Each row is a point on a tangle of strands that fork, close into loops and nearly touch. The rows are in no order.
Points whose rows are less than 82.6 apart are linked; no others are. Some points are linked to none.
z_492: -6; 32; 32; -23; -16; -21; -14; 26; 19; -41; 4; -6; -20; -6; 10; 29; 28; -18; -4; 26; 15; -23; -12; -5; -15; 9; 1; 18
z_332: -18; 14; -26; 20; -46; 33; -43; 12; 4; 61; 3; 18; 19; -7; -19; -1; 1; 8; 12; 4; -21; 22; 15; -12; 13; 69; -24; -19
z_913: 21; -12; 24; 44; -18; 18; 29; -8; 12; 10; -34; 17; 1; -18; 19; -8; 15; 36; 14; -12; 33; -10; 6; 17; -19; 10; -11; 7
z_233: -4; -25; 13; -26; 31; 9; 15; -10; -17; -18; -17; -4; 3; -11; -16; -6; 42; 18; 11; -22; -6; -5; 7; -31; -18; -65; 10; 20
z_842: 10; -8; -13; 41; -75; 28; -55; 0; -20; 49; -42; 10; 25; -16; -24; 11; 26; 11; 8; -4; 4; -34; -25; -14; -50; 61; -9; 4
z_37: -43; 7; -13; -17; -9; 25; -44; 2; -15; 7; 20; 6; 3; 23; -9; -4; 8; 13; -7; -17; -20; 30; 31; -30; 12; 22; -10; -2
z_291: -7; 12; 18; 22; -1; 1; 7; 15; 19; -19; -3; -6; -38; 27; 26; -1; 43; 30; 7; -12; -5; 7; 13; -11; 3; 32; -14; 16
z_315: -32; 17; 9; -6; 1; 11; -8; 9; -1; -43; 24; -41; -49; 17; 17; -4; 10; 15; -1; -12; -26; 27; 43; 17; 49; 42; -16; -1
z_284: 46; -29; -32; 51; -2; 2; -1; 11; -12; 54; -25; 37; 28; -25; 7; 29; -27; 47; 19; -12; 7; 1; -21; -9; -22; -16; 28; -30
z_250: -45; -27; 34; -14; -1; 17; 4; 5; -8; -34; 4; -8; 8; -12; -3; -35; 16; 3; 8; -10; 10; 9; 19; 6; -12; -31; -14; 4
z_307: -44; -18; -2; -36; 35; 8; -17; -9; -37; -30; 20; -35; 7; 22; -13; -20; 7; -6; 1; -1; -16; 23; 11; -21; -19; -50; 31; 9
z_277: 4; 7; -7; -10; -12; -27; -9; 0; 16; -19; 11; 21; 18; 2; 20; 18; -28; -39; -7; 14; 21; -9; -22; 17; 12; -8; 1; -16
z_478: 8; 18; 19; -20; 9; -31; 21; 5; 28; -44; 4; -16; -23; 5; 47; 4; 11; -19; -5; 13; 14; 3; 8; 25; 21; 16; -19; 15
z_510: -10; 10; 22; 7; -13; 0; 7; 7; -12; -15; -26; -15; -21; 5; -2; -21; 20; 21; 26; 18; -34; 23; 26; 32; 8; 20; -34; 15
z_249: 21; -25; -39; -9; 46; -11; 29; -20; -7; 23; 5; 13; 2; 27; 20; -7; -13; 1; -17; -29; -1; 6; -17; -21; 5; -55; 18; 1
z_419: 6; -22; 42; -43; 50; 17; 19; -10; -6; -39; -9; -26; -10; -39; -8; -19; 36; 9; 6; -5; 22; -8; 16; -18; -16; -59; 10; 25
z_628: -44; -29; 16; -24; -7; 19; -28; -1; -24; 1; 4; 14; 35; -21; -36; -15; 2; 4; 2; -9; 18; 8; 1; -24; -38; -36; 1; -3
z_518: 37; -9; 21; 53; 18; 3; 40; -5; 17; 21; -32; 9; 0; -20; 9; -15; -11; 41; 23; -11; 7; 15; 16; 35; 2; 3; -12; -9
z_152: -16; 23; 2; 16; -43; 12; -35; 11; 6; 18; 7; 36; 1; -8; -5; 25; -32; -10; -3; 5; 5; -13; -21; 4; -2; 39; -5; -20
z_83: 41; -7; 14; 33; -12; 7; 30; -1; 13; 3; -30; 26; 3; -28; 9; -2; 9; 16; 9; 6; 26; -32; -16; 8; -8; -31; 3; 3
z_850: 13; -1; -11; 22; 8; -21; 18; 6; 15; 22; 3; 30; 3; 27; 17; 4; -20; 11; -5; 0; 14; 18; -14; 6; 3; 6; 6; -20
z_833: -14; 10; 1; 2; -19; -26; -14; 30; -5; -14; 4; 9; -13; 33; 12; 11; 21; -5; 1; 19; -16; -13; -37; -18; -16; -6; 4; 0
z_283: 59; 8; -2; -44; 31; -30; 16; -14; 22; -27; -4; -12; 8; -47; 17; 4; -21; -48; -15; 21; 11; -30; 5; 12; 40; -49; -7; 7
z_816: -48; 27; 18; 16; -49; 30; -29; 36; 5; -8; 29; -8; -16; 4; -11; 14; 42; -18; -5; 12; -4; -35; -15; -35; -13; 39; 4; 5
z_612: -34; 6; 17; -57; 8; -22; -12; 4; 9; -77; 42; -51; 10; -17; 1; 16; -4; -55; 0; 30; 15; 15; 18; 20; 9; -5; 20; 7
z_55: -2; -9; -20; -17; 13; -10; -2; -21; 0; -8; 21; 15; 21; 18; 23; -10; -39; -23; -13; 0; 18; 10; -9; 8; 17; -27; 8; -20
z_102: -12; 47; 28; 27; -28; 36; 10; 8; 16; 8; -7; -19; -47; -25; -7; 3; 28; 7; 3; 3; -15; -13; 30; 11; 11; 81; -34; 31
z_213: 4; 8; 18; 46; 6; -2; 33; 3; 29; 33; 8; -2; 1; 12; -1; -2; -30; 15; 5; -3; 10; 36; 21; 41; 12; 62; 1; -31
z_717: 5; -19; -6; -47; 64; 5; 15; -18; -5; -32; 23; -60; 1; -1; -8; -29; 12; -40; -9; 4; -13; -14; 8; -19; 12; -84; 38; 15
z_439: -19; 15; 28; 15; -43; 5; -4; 11; 11; -14; -1; 13; 4; -9; 3; 4; -8; -35; 4; 23; 16; -30; -28; 24; -17; 10; -10; 3
z_597: -8; -37; -12; -8; 22; 23; 16; -29; -24; -3; 0; 2; 12; 1; -10; -42; -18; 6; 8; -17; -14; 10; 18; 8; 18; -58; -1; -3
z_391: -43; -26; 21; -37; 26; 4; -22; 7; -16; -26; 18; -13; 22; -25; -46; -12; 6; -19; 2; 18; 19; 10; -11; -14; -28; -45; 20; -4
z_210: 38; -1; -33; -15; 27; -45; 15; 7; 0; 3; 2; 11; -1; 0; 1; 1; -26; -16; -28; 17; -8; -12; -33; 11; 30; -46; 1; -16
z_222: 50; -15; -17; 28; -4; -4; 9; 12; -5; 33; -22; 38; 1; -22; -21; 10; -11; 13; 5; 1; -28; -33; -40; -15; 7; -50; 15; -19
z_441: 20; 11; 38; -33; 5; -3; 0; -14; 10; -31; -21; 10; -3; -50; 11; 14; -1; 7; -7; 5; 49; -20; 20; 13; -17; -19; -7; 15
z_337: -11; -4; 2; -7; 12; -12; 17; -5; -14; -47; 19; -41; -38; 34; 18; -13; -10; 22; 3; 1; -14; 37; 26; 36; 43; 27; -13; -12
z_380: -11; 3; -8; -46; 34; -20; -6; -30; -1; -48; 27; -34; 4; 22; 29; -11; -19; -32; -24; 3; 13; 7; 18; 15; 18; -13; 3; 5
z_12: -19; 28; -14; 46; -30; 50; -7; 8; 20; 57; 12; 2; 0; -18; -21; 0; 17; 6; 7; -5; -20; 6; 23; -7; 25; 82; -28; -16
z_136: 22; -6; -36; -30; 38; -46; 30; -31; -1; -39; 29; -52; -7; 28; 34; -5; -29; -17; -32; 5; 8; 25; 8; 44; 47; 15; -7; -7
z_360: -39; 14; -17; -14; -4; 1; -27; 9; -19; -22; 27; -23; -21; 35; 0; -3; 7; 22; -5; 3; -34; 32; 39; -4; 30; 23; -3; -4
z_799: -12; -9; -31; -2; 2; -15; -7; 3; -20; 25; -2; 18; 1; 42; -4; -3; -8; 26; 7; -1; -35; 44; 4; -6; 11; 10; -5; -8
z_945: -7; 46; 21; 12; -32; 2; 1; 17; 28; -14; 6; 0; -33; 5; 13; 30; 21; -21; -10; 19; 11; -32; -10; 1; -5; 48; -7; 22
z_661: 3; -2; 4; -37; 39; -32; 4; 3; 1; -43; 11; -21; -12; 10; 19; -3; 21; -14; -8; 6; -1; -3; 0; -12; 0; -52; 10; 12
z_616: 31; -6; 37; -13; 35; -5; 27; -18; 17; -33; -21; -6; -31; -17; 40; -16; 0; 8; 8; -19; 28; 7; 14; 15; 17; -7; -22; 10
z_847: 22; 4; 17; -63; 57; -34; 5; -3; 4; -59; 10; -49; -4; -24; 23; 1; 22; -40; -8; 25; 12; -5; 10; -14; 4; -43; 10; 23
z_69: 13; 11; 50; -39; 17; -6; 13; -6; 22; -51; -5; -17; -35; -25; 52; 7; 18; -9; 2; -6; 30; -1; 22; 10; 7; 23; -21; 21
z_544: 59; -26; -46; 25; 18; -5; 15; 9; -6; 58; -11; 34; 1; -22; -15; 18; -34; 23; -6; -20; -24; -13; -29; -25; 17; -60; 31; -23
z_728: 1; -35; -19; -27; 31; 24; 6; -27; -21; 12; 8; 14; 23; 0; -9; -7; 0; -9; -6; -33; 3; -17; -15; -46; -19; -75; 35; 4
z_369: -55; 7; 31; -45; -9; -1; -28; 15; 3; -50; 33; -20; 9; -22; -29; 13; -8; -38; -2; 23; 20; 6; 6; 16; -7; -1; 12; 3
z_253: 2; 40; 17; 39; -38; 14; 23; 1; 41; 9; 5; 4; -22; -22; 12; 28; -20; -22; -3; 5; 21; -19; 6; 44; 4; 73; -7; 24
z_325: -41; 18; 27; -28; -25; 11; -36; 8; 9; -23; 14; 10; 5; -24; -24; 18; -3; -11; -11; 2; 24; -10; 9; 1; -11; 14; -5; 2
z_685: 11; 3; -23; 44; -49; 21; -51; 15; -3; 75; -16; 22; 26; -16; -14; 11; -20; 8; 25; 6; -17; 23; -10; -4; -15; 70; -10; -23
z_863: 39; -16; -4; -22; 52; 14; 17; -42; 1; -6; -11; -7; 3; -16; 10; -8; 9; 9; -16; -35; 27; -29; 8; -22; -10; -65; 21; 20
z_909: 15; 0; 27; 71; 1; 3; 35; 6; 25; 55; -17; -3; 11; 7; -1; -6; -5; 28; 21; -8; 5; 27; 14; 26; -21; 59; 5; -16
z_383: -46; -5; 30; 12; -29; 11; 2; 26; -10; -31; 5; -7; 2; 7; 2; -23; 21; -13; 19; 19; -10; 0; -3; 11; -13; -10; -11; 6
z_995: -17; -19; -15; 15; -14; 12; -8; -1; -5; 38; -9; 20; 12; 24; 3; -7; 16; 34; 24; -23; -24; 44; 17; -9; 5; 31; -18; -3
z_174: 9; -26; -22; 3; 3; 9; 8; -12; -15; 17; 10; 32; 24; 1; 4; -18; -44; -11; 5; 5; 2; 9; -14; 6; 17; -44; 12; -32
z_499: 35; -2; -11; 24; -4; -31; 11; 11; 16; 15; -10; 33; 5; 9; 18; 13; -8; -6; -3; 12; 15; -24; -51; 0; -6; -19; 10; -17
z_320: -34; -6; 16; 25; -36; 26; -10; 1; 6; 13; -6; 15; 10; -10; -1; -17; -6; 16; 3; -12; 9; 15; 25; 20; -6; 30; -32; -4
z_281: -6; -3; 15; -31; -5; -18; -28; -3; 5; -28; 10; 16; 28; -28; -12; 19; -33; -45; -4; 14; 24; -21; -37; 13; 0; -31; 10; -23
z_4: 37; -14; -2; -17; 6; -2; -8; -8; -13; -3; -30; 23; 7; -27; -30; 16; 20; 24; 2; -9; 14; -42; -25; -30; -18; -64; 23; -6
z_845: 1; -11; -1; 13; 11; -13; 32; -8; -10; -6; -7; -19; -12; 31; -6; -21; -14; 31; 16; 6; -23; 46; 21; 42; 31; 27; -17; -22
z_269: -8; -17; -12; 2; -35; 18; -39; 0; -19; 34; -10; 46; 27; 2; -2; 14; -3; 25; 8; -25; 14; 6; -14; -41; -27; 12; 3; -13
z_219: 21; 37; 0; 71; -31; 19; -15; -2; 6; 53; -21; -2; -7; -6; -30; 15; -7; -9; 6; 18; -5; -13; -4; 14; -32; 85; -9; 24
z_199: -8; -27; -35; -11; 8; 5; -4; -16; -34; 35; -4; 29; 22; 26; 2; -13; -24; 17; 16; -23; -27; 42; 3; -22; -2; -18; 3; -7
z_725: -22; 12; 35; -16; -31; 15; -29; 14; 4; -17; -13; 6; 0; -21; -22; 13; 35; 22; -7; -3; 32; -20; 12; -17; -32; 14; -11; 11
z_206: -20; -33; -23; -30; 20; 22; -8; -28; -41; 26; -6; 19; 26; 13; -5; -8; -13; 6; 9; -35; -10; 16; -4; -46; -29; -45; 18; 9
z_934: 29; -13; -56; -38; 52; 4; 12; -32; -11; 29; 24; -33; 12; 15; 7; -28; -38; -38; -38; -9; -20; -31; -23; -15; 12; -72; 35; 4
z_883: 18; -7; 19; 1; -17; -4; -25; -3; 4; -10; -11; 33; 21; -48; -11; 18; -21; -17; -2; 6; 31; -45; -39; 4; -18; -37; 15; -21
z_139: -21; 38; -18; -19; 3; -6; 8; 1; 24; -34; 48; -26; -36; 13; 21; 24; -10; -16; -28; -5; -6; 11; 30; 19; 64; 53; -7; -6
z_433: -26; -32; 9; -4; -42; 22; -30; 6; -20; 14; -14; 30; 37; -18; -19; 1; 22; 22; 5; -23; 28; -10; -7; -29; -43; -9; -1; -5
z_111: 36; -10; -3; -29; 36; -17; 16; 5; 9; -22; -1; 1; -7; -12; 2; -1; 24; -8; -7; -2; -2; -33; -11; -26; 12; -74; 15; 9
z_99: 26; -27; -40; 12; 33; -11; 35; -17; -13; 40; -16; 24; 2; 12; -2; 4; -7; 26; 2; -37; -26; 18; -4; -20; 9; -44; 11; -3
z_192: -9; 20; 20; 58; -28; 22; 22; 2; 29; 29; 2; 1; -4; -11; -4; 2; -25; -2; 5; 5; 13; 13; 20; 45; 2; 73; -12; -2
z_732: 2; -8; 2; 42; 0; 7; 17; 9; 20; 49; -10; 3; 1; 31; -5; -9; 16; 36; 20; -23; -18; 45; 18; 1; 2; 63; -6; -16
z_242: -31; 8; 6; -33; -6; -2; -47; -3; -14; -17; 21; 17; 12; 6; -15; 7; -29; -12; -12; 3; 8; 6; -4; -2; -4; -7; 5; -11
z_538: 13; -11; -15; 22; 30; -38; 48; 17; 1; 49; 1; 4; 3; 41; -10; -8; -15; 35; 0; -11; -20; 49; -4; 10; 5; 20; 13; -28
z_615: -9; 28; -1; 50; -11; 0; 24; 25; 8; 27; 13; -28; -21; 39; -18; -4; 7; 2; 8; 26; -39; 24; 7; 23; 16; 85; -5; -7
z_798: -7; 16; 5; 41; -5; 13; 13; 14; 21; 24; -2; -10; -30; 27; 2; -2; 39; 39; 8; -20; -21; 19; 17; -8; 18; 69; -19; 1
z_601: -39; -34; 13; 1; -13; 17; -2; -5; -21; -8; -9; -2; 14; 6; -5; -32; 19; 22; 26; -22; -21; 34; 25; 10; -2; -12; -29; 4
z_267: -4; 6; -16; -2; 22; -29; -1; 4; -2; 1; 5; 1; -25; 42; 15; 2; 7; 33; -11; -11; -19; 28; 10; -7; 11; 11; -7; 4
z_322: 47; -33; -53; 6; 23; 16; 20; -20; -14; 50; -2; 20; -3; -18; -22; 17; -19; 15; -13; -43; -28; -21; 0; -43; 19; -76; 34; 4
z_482: -35; 29; 13; -21; -20; 7; -5; 10; 27; -45; 40; -15; -20; 0; 17; 17; 5; -28; -11; 0; 7; -1; 26; 13; 34; 35; -6; 7
z_438: 1; -7; -2; 29; -25; -10; 6; 19; -9; 15; -14; 28; -1; 25; 3; 3; 8; -9; 18; 14; -13; -19; -60; -12; -22; -7; 9; -6
z_5: -11; -2; 4; -20; 3; -26; -18; 24; -18; -17; -7; 12; -5; 11; -14; 14; 22; 3; 8; 13; -25; -14; -39; -27; -20; -44; 17; -5
z_565: 11; -10; -26; 26; -7; 5; -22; -3; -6; 63; -10; 31; 31; 0; -2; 10; -40; 34; 14; -9; -4; 46; 14; -3; -10; 29; -1; -25
z_418: -13; -10; 0; 42; -51; 18; -15; 9; -17; 35; -33; 8; 17; 8; -19; -17; 25; -4; 29; 13; -26; -3; -15; 2; -37; 27; -26; 17
z_924: -25; 20; -4; 25; -35; 7; 0; 18; -7; 7; 11; -2; -9; 29; -11; -1; -7; -3; 11; 30; -32; 17; 3; 22; 17; 54; -15; -8
z_76: -7; 7; 30; -65; 36; -38; 0; 5; 15; -75; 20; -62; 7; -38; 20; 16; 21; -56; 7; 31; 17; 13; 21; 0; 7; -12; 13; 25
z_534: -15; 14; 22; -20; 13; -4; -12; 6; 10; -38; 7; -13; -31; 16; 24; 5; 29; 15; -9; -15; 7; 7; 23; -16; 2; 8; -9; 19
z_941: 25; -20; -31; 31; 16; -23; 38; 11; -9; 56; -17; 28; 12; 15; -11; 0; -10; 31; 17; -9; -33; 31; -20; -2; 1; -16; 12; -21
z_676: -42; -15; 23; -39; 41; -2; -12; 3; -16; -54; 27; -49; 8; -11; -23; -15; 14; -20; 2; 20; 8; 25; 15; -8; -17; -49; 30; 12
z_591: 22; -3; 24; -26; 9; 1; -10; -12; -7; -21; -28; 13; 10; -40; -12; 8; 15; 28; -6; 0; 41; -30; 3; -14; -26; -44; 7; 10
z_168: 2; 11; 24; 45; -42; 14; 6; 3; 1; 1; -26; 12; -4; -5; -3; 1; 10; -13; 7; 20; 25; -44; -32; 11; -43; 20; -10; 18
z_181: -52; 33; 1; 27; -41; 54; -13; 25; 11; 7; 32; 1; -18; -17; -6; 1; 38; -13; -8; -2; -9; -30; 6; -24; 16; 50; -17; 0
z_352: 37; -13; -21; 60; -42; 13; -14; 7; -18; 57; -39; 30; 24; -5; -3; 24; 2; 38; 22; -5; 15; -15; -38; -13; -46; 33; 21; -14
z_142: 3; -3; 8; 9; -31; -2; -31; 8; -19; 17; -39; 27; 19; -16; -25; 3; 4; 13; 21; 9; -18; -14; -24; -1; -25; -14; -12; -8
z_822: 49; -5; 15; 15; 39; -13; 33; -19; 14; -1; -30; 7; -21; -21; 22; -6; -14; 34; 5; -15; 16; 9; 19; 19; 14; -14; -12; 3
z_144: -57; -12; 3; -20; -31; 33; -51; 16; -14; 11; 13; 6; 18; -3; -25; -5; 37; 16; 3; -23; -8; 13; 24; -42; -18; 19; -15; 2
z_262: 23; -20; -28; -30; 48; 30; 18; -35; -9; 22; 17; -18; 6; 0; -16; -15; -9; -25; -22; -26; -22; -35; -6; -36; 4; -87; 39; 15
z_549: -45; 8; 46; -31; -1; 16; -23; 23; 3; -39; 14; -26; -11; -27; -20; 9; 52; 19; -7; 0; 28; -1; 28; -23; -28; 14; -2; 20
z_485: 39; 4; -11; 58; -11; -16; 3; 12; 2; 48; -24; 33; 12; -5; 1; 27; -21; 34; 3; 6; 15; -7; -25; 9; -29; 21; 16; -19
z_986: 1; 8; 35; -55; 27; -2; -5; -27; 18; -47; 3; -16; 3; -42; 15; 11; -9; -27; -13; -1; 43; -5; 29; 16; -6; -14; -8; 25
z_204: -60; 3; 26; -10; -22; 34; -31; 19; -1; -17; 18; -16; -9; -15; -13; -11; 51; 19; -8; -20; -1; 1; 40; -21; -5; 29; -21; 13
z_509: 12; -19; -9; -2; 14; -2; 12; -15; -17; 8; -31; 20; 1; 6; -4; 3; 23; 35; 14; -28; -17; 6; 3; -21; -7; -43; 0; 9
z_183: -9; 35; 27; 11; -43; 21; -13; 8; 18; -9; -12; 9; -15; -22; -2; 23; 19; 8; -9; 1; 27; -35; 9; 4; -17; 47; -16; 20
z_92: 8; 26; -2; 37; 5; -31; 34; 27; 18; 19; 1; -10; -27; 42; 1; 1; 0; 10; 1; 23; -21; 22; -9; 26; 6; 52; -4; -5
z_44: 9; 19; 11; 18; 7; -31; 30; 23; 22; -18; 0; -11; -37; 31; 30; -1; 15; 3; -1; 17; -5; 6; -5; 17; 9; 24; -12; 7
z_769: -10; 18; -7; -29; 40; -14; -21; -17; -2; -25; 11; -18; -26; 35; 20; -2; 1; 19; -30; -15; -1; 15; 23; -13; 2; 1; 0; 17
z_202: 11; 25; 11; 20; -9; -16; 23; 0; 44; -2; 7; 12; -13; 3; 28; 22; -21; -15; -3; 6; 27; 1; 5; 37; 14; 44; -5; 2
z_646: 43; -10; -14; 38; 25; -25; 62; 16; 9; 39; -20; 10; -6; 1; -16; -10; -15; 24; 9; 10; -28; 13; -11; 23; 21; -23; 7; -23
z_645: -44; 0; 18; 29; -49; 24; -18; 24; -17; 0; -6; -4; 1; 13; -16; -21; 33; -13; 20; 19; -27; -8; -8; -5; -32; 24; -19; 18
z_958: 34; -3; -46; -48; 40; -45; 29; -37; -11; -40; 24; -59; 9; 7; 24; -13; -32; -40; -30; 18; 0; -3; 4; 37; 46; -22; -5; -1
z_275: 23; 15; 14; -61; 25; -28; 9; -23; 14; -46; 0; -13; 8; -38; 20; 14; -26; -48; -6; 17; 22; -10; 16; 30; 18; -23; -5; 17
z_567: 31; -7; -32; -50; 54; -25; -5; -20; 0; -7; 19; -32; 18; 0; -1; -9; -13; -53; -35; 4; -5; -30; -24; -22; 17; -72; 25; 3
z_610: 51; -2; -31; -49; 44; -24; 20; -29; 6; -27; 16; -47; 15; -20; 6; -15; -31; -58; -26; 20; -4; -30; 6; 19; 57; -51; 1; 5
z_278: 27; 27; 4; 51; -22; -2; -5; 6; 14; 41; -31; 17; -4; -2; -10; 23; -8; 30; 7; 11; 5; -3; 0; 16; -23; 52; -8; 5
z_303: -9; -25; 20; -9; 11; 20; 15; -12; -6; -20; 2; 7; 14; -27; -5; -31; -5; -11; 3; -6; 16; -9; 11; 8; 5; -63; -5; -1
z_48: 5; -3; -28; -29; 20; -27; -8; 1; -27; -7; 1; 10; -1; 18; -15; -3; -23; -2; -15; 14; -23; 1; -19; -2; 12; -52; 8; -13
z_74: -26; 22; -5; 11; -37; 8; -32; 35; 1; 7; 18; 16; -18; 32; 7; 18; 24; 1; -8; 10; -18; -14; -23; -36; -3; 33; 4; -8
z_837: -12; 11; -1; -55; 36; -17; -17; -31; 21; -49; 36; -55; 25; 7; 36; 4; -8; -63; -24; -10; 28; 2; 26; 3; 13; 8; 5; 19
z_448: -9; -23; -6; 0; 26; 2; 17; -24; -13; -6; -5; -1; -1; 26; 4; -30; -22; 24; 8; -15; -12; 35; 22; 18; 19; -15; -11; -9
z_318: -20; 25; 7; -44; 12; -17; -14; -3; 33; -58; 43; -38; -9; 2; 36; 20; 7; -45; -18; -6; 18; 2; 31; 1; 32; 26; 4; 14
z_465: -4; 28; -25; -20; 2; -42; 8; 9; 12; -35; 35; -21; -22; 31; 21; 18; -17; -13; -28; 19; -6; 18; 4; 29; 41; 34; -7; -6
z_594: 29; -33; -34; -7; 14; 17; 9; -11; -8; 24; 13; 25; 15; -10; -13; -15; -42; -19; -6; -11; -11; -18; -20; -24; 31; -77; 29; -26
z_259: 16; -2; 30; 14; -36; 11; 17; 3; 1; -17; -30; 12; 7; -27; 3; 1; 30; 6; 5; 12; 47; -54; -22; 0; -37; -10; 3; 12
z_316: -26; 35; 18; 12; -19; 20; 5; 6; 27; -17; 13; -5; -33; -8; 4; 4; 5; 1; -6; -6; -3; 1; 27; 21; 32; 59; -24; 6
z_543: -13; -13; -2; -13; 7; -1; -12; -8; -1; -7; 7; 26; 12; 19; 14; 6; 10; 7; -7; -18; 26; -1; -9; -27; -15; -26; 7; -2
z_760: 2; -17; -13; 58; -35; 14; 8; 6; -8; 64; -28; 6; 18; 27; -13; -14; 28; 2; 42; 4; -36; 26; -15; 0; -32; 48; -10; 8
z_718: -29; -11; -18; -47; 10; 7; -43; -17; -46; 1; 12; 3; 23; 21; -24; -16; -36; -8; -1; 1; -13; 18; -2; -21; -13; -23; 14; -13
z_756: 23; -13; -24; 13; 32; -46; 51; 13; 18; 22; 15; 2; -2; 36; 20; -7; -19; 6; -15; 0; 4; 37; -15; 21; 18; 5; 10; -26
z_978: 7; 8; -6; -13; 14; -27; 15; 4; -13; -25; -8; -1; -16; 12; 0; -11; -7; 7; 4; 23; -21; 6; 3; 20; 22; -31; -10; -2
z_881: 56; -14; -17; -4; 12; -7; 16; 5; 7; 11; -15; 24; -9; -23; -19; 14; 11; 8; -11; -11; -5; -49; -23; -33; 17; -70; 26; -4
z_642: 7; 47; 6; 53; -32; 41; 2; -3; 9; 31; -13; -13; -33; -23; -22; 9; 21; -6; -2; 10; -3; -29; 15; 3; -15; 93; -25; 37
z_971: 16; -26; -18; 27; -43; 9; -23; 12; -25; 51; -26; 48; 26; -2; 1; 13; -14; 23; 30; -14; -1; 0; -47; -35; -32; 11; 15; -27
z_727: 2; 6; -4; 49; -70; 40; -32; 1; -14; 38; -34; -14; 5; -25; -29; -1; 35; -3; -4; -2; 14; -47; -3; -9; -50; 75; -24; 33
z_125: 29; -13; -22; 59; -56; 22; -45; 9; -14; 75; -41; 14; 29; -12; -13; 15; 3; 15; 29; -1; -6; -4; -35; -8; -50; 66; 3; -12
z_373: 26; 9; 4; 22; 12; -25; 38; 9; 3; 9; -22; 8; -15; 2; -5; -9; -12; 16; 11; 28; -24; 7; -6; 33; 15; -10; -14; -6
z_344: -30; 16; 11; 16; -51; 3; 1; 12; -10; -18; 11; 2; -2; 16; -9; 0; -20; -35; 11; 33; -14; -6; -22; 41; 5; 24; -11; -5
z_805: -19; 2; -28; -49; 32; 8; -24; -37; -32; -1; 26; -19; 16; 39; 6; -19; -47; -23; -26; 4; 2; 6; 2; -7; -10; -26; 23; -5
z_906: 16; -13; -24; -28; 46; -5; 12; -41; -4; -19; 19; -20; 12; 14; 18; -26; -34; -26; -18; -1; 7; 1; 8; 18; 24; -45; 6; -5

How many points has the smallest loop of links through each point below? Write 0 if it is on no loop.
z_168 | 15
z_646 | 0
z_732 | 8
z_418 | 0

A piece is all that can be reached along the links. How many separate loops has the piece of each point below (a circle has one, a figure eight two, a Y none), and how many tips (points with one link)?
z_995 | loops 2, tips 2
z_847 | loops 0, tips 6
z_419 | loops 0, tips 5
z_174 | loops 0, tips 7
